Points, in no order, along strands that fork and pass close to each other.
Points whose rows are less than 106 apart are linked; no others are. Some points are linked to none.
pana: [  6   5   6   7 -10 -16 -22   2 -27 -31  31  15  -4 -17  23  14  13  30
  -8 -52 -34  22]
Reb: [ 31 -30  -7 -21  -2  23 -32 -62  -6 -18 -18 -44 -10  20   4   7  -5 -16
  12 -41 -23   8]
vot: [ 35  54  32  -8 -12  -3   5  15  24  33   8  36   0  -6  15  25  19  20
  11  24  -4  13]
lop: [-26   2 -21 -38 -45 -10 -41 -22 -30   2 -25  -3  -8  14   4  61  -8 -33
 -42  -6  24   5]
rofal: [ 15  46  19  17  40   5 -23  51  49   2  11   2  -7  39  -2  39  18  27
  46  -7  30  12]
vivik: [  4 -16  23  19 -33  16 -26  29   8  18   4  41 -42 -51  -3  24   4   3
   0   7  -8   5]
Gavuk: [-13  15   4 -15  -8 -27 -43  30  24 -48  10  -6 -29   0   6  56 -16  16
  -6   7  30  -3]
goziv: [-13  28  19 -11  -4 -48  -6  21   7 -51  45   3 -42   8 -17  33  -7  30
  30  32  23   9]
ruf: [-23 -42 -14   1   4   0 -34  -8  20 -32  -8  -3 -36  17  10   4 -30   9
  39 -43  23 -33]
pipu: [ 21  56 -19 -30   1   0  -3   4  15 -18  18  19  39  -1  22  35  15  -4
 -39  17   5 -41]
rus: [-19  15  16 -26  20  -7   9  36  19  23  11 -19   4  26 -41  -6   1   0
  37   9 -15  54]
buf: [ 22 -17 -16  12  16  28 -50 -17   6  -8 -29  -6  -4 -40  -8 -11  25 -13
  13   5  31   1]
kelus: [ 12   7 -26  16  23   9 -23 -20 -20 -18 -53 -13  -3  -5  22 -10  35 -34
 -16 -16  44   4]
fiz: [ 13  37 -16  -5  38 -25 -48  12   8   2  19 -12  21  51 -13  11  10  29
  35 -10  31  11]
Teram: [-27  -6  41   1  -9  24  64  13  41  12 -14 -27  -3  34  18 -21  -6  -7
  24 -24 -10  36]
Lika: [ 20 -35 -23 -25   6 -18 -74 -49 -34  -4  18  -2  26  18 -12   9  45  14
   3 -24  -6 -25]
guz: [ 30  38 -23  21 -33  15  38 -34 -53 -26 -21  40 -27   7 -21   0  18 -54
  -7  10 -21 -47]
bazo: [ 16  75  -7   5  24  15 -22  17  -9  -6  21  15  31  37   1   2  22  11
  14 -33   1 -14]
vap: [-11 -36 -32 -18  32 -53 -67 -23 -59 -12   5  -6  20  13  -7 -10  14  -5
 -16 -39   3  19]
vesed: [-10 -20  -1   0   0  41   4   4  33  23 -18 -15  17  15  15  -3  -1  -6
  25 -55  -3  34]
dud: [ -9 -35 -18  13  46 -35 -39  35  37   3  19 -13  -9  23   8   8 -46   7
  38 -35  28 -24]
dis: [  6 -30 -11  37  18   3 -30  37  -9   8  -8  18  10 -26 -29 -22  27 -10
  36   8  15 -23]
tef: [-14 -16 -15 -24 -28  -2  -6 -10 -27  50  13  14  29 -12 -21 -29   1  10
 -12  14 -11  16]
norib: [ 15  -6  30  10  28   0  30  21  31 -19  35 -45  11 -30  28 -22 -14  16
  -3  37 -17 -20]
Desim: [ 29 -22   8   5 -41 -17 -30  -5 -12  25   8  18 -42 -31  10  19 -27  -4
 -37   5 -18 -36]
buras: [-14   3 -26 -51   1 -18 -22  21   3   2  12  26  46  17 -31  36  25  22
  -2  -5  -7   9]
zopoz: [-15 -25   6 -15  -5  -9   0  -8  41 -54 -13  -6 -31  -4  15  32  -5   4
  16  -3  38  -2]
todig: [ 11 -22  17   9  16 -14  73 -11 -23  12  10 -17  12  -2 -21 -56  14   5
  30  12 -29  30]
gib: [ -6  46 -20  11 -14  39 -28 -12 -22  26 -12  18  40  34 -14 -14  35 -24
  -4 -11  13 -10]
res: [ 25  52 -10  -5 -21  -9  -9  13   5  53 -12  54  11 -29   7  -9   7  -8
 -22  16  -4 -13]
pir: [-18 -60  -8   1  -3 -17  28 -19  13 -34 -50 -10 -16 -19  26   2 -17 -16
 -13  -9  32  16]
Rar: [-27 -23   4 -10  28  18  32  25  77   8  14 -45  14 -25  28 -32 -29  22
  17   8  -3  -2]
gid: [ 37 -18  -9  -5 -21  -4  21 -63 -64  30 -24 -10  -7 -25 -17 -21 -10 -17
 -13   5 -29  18]
Mekam: [-24 -45 -25  10 -22  -9  46 -10 -18  -3 -36  11  -2  -4   1 -30 -14 -11
 -21   2  27 -13]
gumo: [ 11  15 -20 -35  -3  -5  -8  11 -11  26  11  32  38 -24 -30 -12  35   6
   4  34 -15  -9]
Sogem: [-15 -18   9  10  36 -27  29  54  16  -8 -11   0  35   0   6  33   4   2
 -12 -15  -5  27]
palu: [ 41   4   0  31  -2  41  13 -39 -22   7 -20 -31  16  -3  29 -12 -14 -31
 -32 -19  -8 -16]
dil: [  0  48 -12  -3  -2  38  17  -1  22 -24   2   4   8   3 -22 -27  14   0
  31  38  29  -9]
Zore: [-23  35  30  27  64 -20  35  77  49   7  20  -1 -10  17  16  40  15  38
  41   4  12  22]
dipu: [ 19 -15  21  38 -27  50  54 -15  -8  12  -4  20 -24 -17  -6 -17   7   5
   7   6 -33   0]
Kom: [-21  -1 -18 -44  -1  42 -41 -24  39 -11   3   4  46  -3  23   6   9  24
 -15 -38 -14 -23]
vofet: [ 29  -9 -13 -25 -35  17 -19 -50   4  10 -45  -8 -18  13 -18  25 -25 -28
  16 -46 -25 -22]
delab: [-16  -3 -19  10 -23 -10  21 -16 -30 -17 -11  -1 -10   8  -2  -1 -23 -39
 -44  23  40 -36]
gusum: [-40  10 -39 -36   0  24 -40  11  12 -11 -16  33  38  -3  -1  22  17  25
   5 -27   8  -6]
vope: [  5  41  -3  10   8 -25   0  51 -13  -9  12   6  17   3 -38   8   1 -36
 -24  19   1   8]
Nuvop: [  8  38   9  18   2 -31  23   3 -10 -34 -12   2 -22   1  37   7 -22 -25
 -31  25  39 -10]
teku: [-38 -25  -4  -8   9  11 -47 -41 -21 -25  23 -35  29  18  13   5 -18  23
 -25 -48 -33  24]
tel: [ 12  11 -10 -39 -24  -7 -61 -33 -13  26 -24 -10 -11  30 -10  59   0 -42
 -11  -8 -16  -5]
zita: [-40 -55  -5  -7 -27  32 -24 -51 -57   1  14 -40  15  13 -11  -6  -1  17
 -43 -17 -10  28]
tefe: [ -2  -9 -49  19  42 -37  -4  53  17 -10  -1  20  26 -24  -9 -29  -7  12
  16   6  21 -33]
toman: [-12  -2  -2 -28   4   7  -1 -13   3  22 -33 -35  12   2  17 -15 -39 -16
 -26 -45 -14  44]
bedo: [ 20  -9  -3 -16  -5 -45 -27  -9   7 -30  23  31 -15 -21  -8  30  18  45
  24 -22 -24  -1]
bibag: [ -1 -24  56  40   1  27  53  22  37  14  12 -43 -34 -27  15 -16 -35   5
   0  23 -37 -13]
Zozu: [ 44  18  -2  34 -13  -5  39 -17 -46   0 -14  42 -46  25 -11 -26  12 -49
  13  -2 -11  -8]
Terod: [-11  45  17  17  17 -15  -2  45 -25 -39  35 -29  26   7 -27   6  -5   0
 -23   9 -12  42]
Buvi: [ -2 -27  12  15  15  44  20   9  23  37 -37  -5  30   8  -3 -23  25 -19
   6  11  14   6]
mik: [ 32  46  44   9 -13   2  39   2  15  10  28   6  -5 -23  29  -6  21  18
 -23  43 -38  23]
pibo: [ 46  -4  -1   1  -4 -42 -14 -22 -42  21 -21   2 -32 -28 -19   0  14 -19
  -3  -8 -16  38]
Bom: [-17  23  43  42   8 -14  29  62   7  -7  39  18 -28  15   5  10  26  22
  42  13 -13  21]
Rulad: [-30   5 -20 -34  11 -11   4  -7   1 -18 -27 -17  31  41  -8  15 -14 -32
 -16 -25  18  41]
Bitag: [-38 -12 -16 -35   8  -7  30  30  47   6  -7  -1  11 -37   4 -27 -50  29
   9  -2 -16   5]
geno: [  8  38 -15 -20 -36  13 -20 -33 -20 -21   7 -12 -11 -18 -14   1 -15   0
 -17  20 -13  -4]
dipip: [ -5 -32 -39 -22  -8  39 -43 -65  12  11 -12   3  27 -16  38 -16 -16   8
 -27 -36  -9 -45]
guba: [-11  22 -34  19   8 -32  25  35   8 -27   7  29   2 -18  31 -19 -19   0
 -19   5  47 -11]
tolef: [  9  11  37 -26  13 -33  45  17  42  20  10  41 -17   0  13   0  34  30
  38  39   0   3]
gekag: [  2  -2  32  45 -27  19  31  15 -10 -15  27  16 -23  22 -13  -5  31   3
  21  17 -12  -8]
Firu: [ -1 -61 -25  10 -15  40 -29 -50  14  33 -22 -13 -22 -27  16 -12 -25  15
 -23  -2  21 -35]
pem: [ 31  24  13  13   0 -31  48  -5  -8 -31  -1  15 -27  30  14  -6 -12 -34
  19 -12   7 -17]
pivo: [-40   4   2 -16 -13 -17  19  34  17   2   2  -5 -24 -26 -22  -2 -52  13
  12  12  19  15]
Rozuf: [-27 -56  14  24 -19  32 -19 -11 -50  34  20 -22  24  -1 -13 -26  10  29
 -27  11 -12  18]
neni: [ 11  28   2 -19  14 -46 -10  20   5 -25  60  29 -16   8 -18  33  15  51
  46  25   0 -28]
sena: [ 20  17  51   6 -16  12  48   6  12 -13  36  12 -37  27 -10   7  -5   0
  17  47 -28 -44]
Zenit: [ 21  -5   1  -7  25  12 -12 -14  27 -45  12 -41  22  11  35  20 -15  -5
 -35 -18   2 -25]
Gari: [ 33  71 -12 -18 -18 -18  -3 -32 -30  30  -2  20  22   9  20  16   8 -36
 -37  12  -8 -32]
segen: [-34  14  -7 -46  17 -22 -43  -4   4  -1 -19 -23  21  25   8  44 -10 -10
 -43   6  28  39]
Dogak: [ -1 -51  54  73 -15  42  66  20   7  25 -12  17 -57 -32  -1  -2 -18   0
   6  23 -31 -15]
vimu: [-16 -59  14  21 -18  12  -4  -7  18  51 -14  -3 -41 -23  21 -27 -15   8
  -1  16  27  -4]
mapi: [-23  10   3   8  -1 -19 -36  18 -14 -14  41 -20  20   4   9   1  -7  19
 -22 -27  -1  19]
naf: [ 17 -25  14  -1 -17  12  52 -50 -43 -16   1 -40  10   7 -19 -30   2  -7
  -8  18 -20  18]
sube: [ 26  -6 -21 -17  40 -65 -23  -3 -25  -8 -20  -9  18 -17 -14   3  -4 -12
 -10 -10   1  37]
sapod: [-15 -14 -10  10   9  45  -2   5  -8  12 -13  -4  65  29  -4 -15  42 -18
 -19  12  19 -17]
fepi: [-25 -20  33   2  32 -11  66  38  16  12   1 -32   4  24  -9 -38   1  10
  67  -5 -18  35]
beb: [-17 -14  18  20 -13 -22  -5  31  13  24   6  23 -47 -14  -4 -16 -18   1
  16  23  18  13]
Vadek: [  5  28   2 -25  17   0  40   3  38  -5   2  21  -6  -8  -8 -32  17  15
  62  26  -6  -1]
Nonaf: [ 31  35  22  25  13   0  44  31  13   0  14  32 -33 -13 -14   2 -16 -28
  -7  51 -20 -44]
tosup: [ 11 -17   7  43 -38  68  29 -25 -28  49 -12  24  -4 -23 -15 -38   9  19
 -16  42  -8 -24]
kos: [-49 -40 -35   1 -10  39 -61 -80 -61  13 -29 -48   2  -1  -4 -10   6 -14
 -46 -32   1   3]

Follow the links from the first point to the second, and from the first to the third. Name the last point that the two ways share.
Desim, Terod, Nonaf -> beb
gumo, fiz, Desim -> beb
tolef, Zozu, tosup -> gumo
vope, buf, Nonaf -> mapi
sube, segen, Bitag -> vesed
zopoz, Rozuf, vope -> mapi
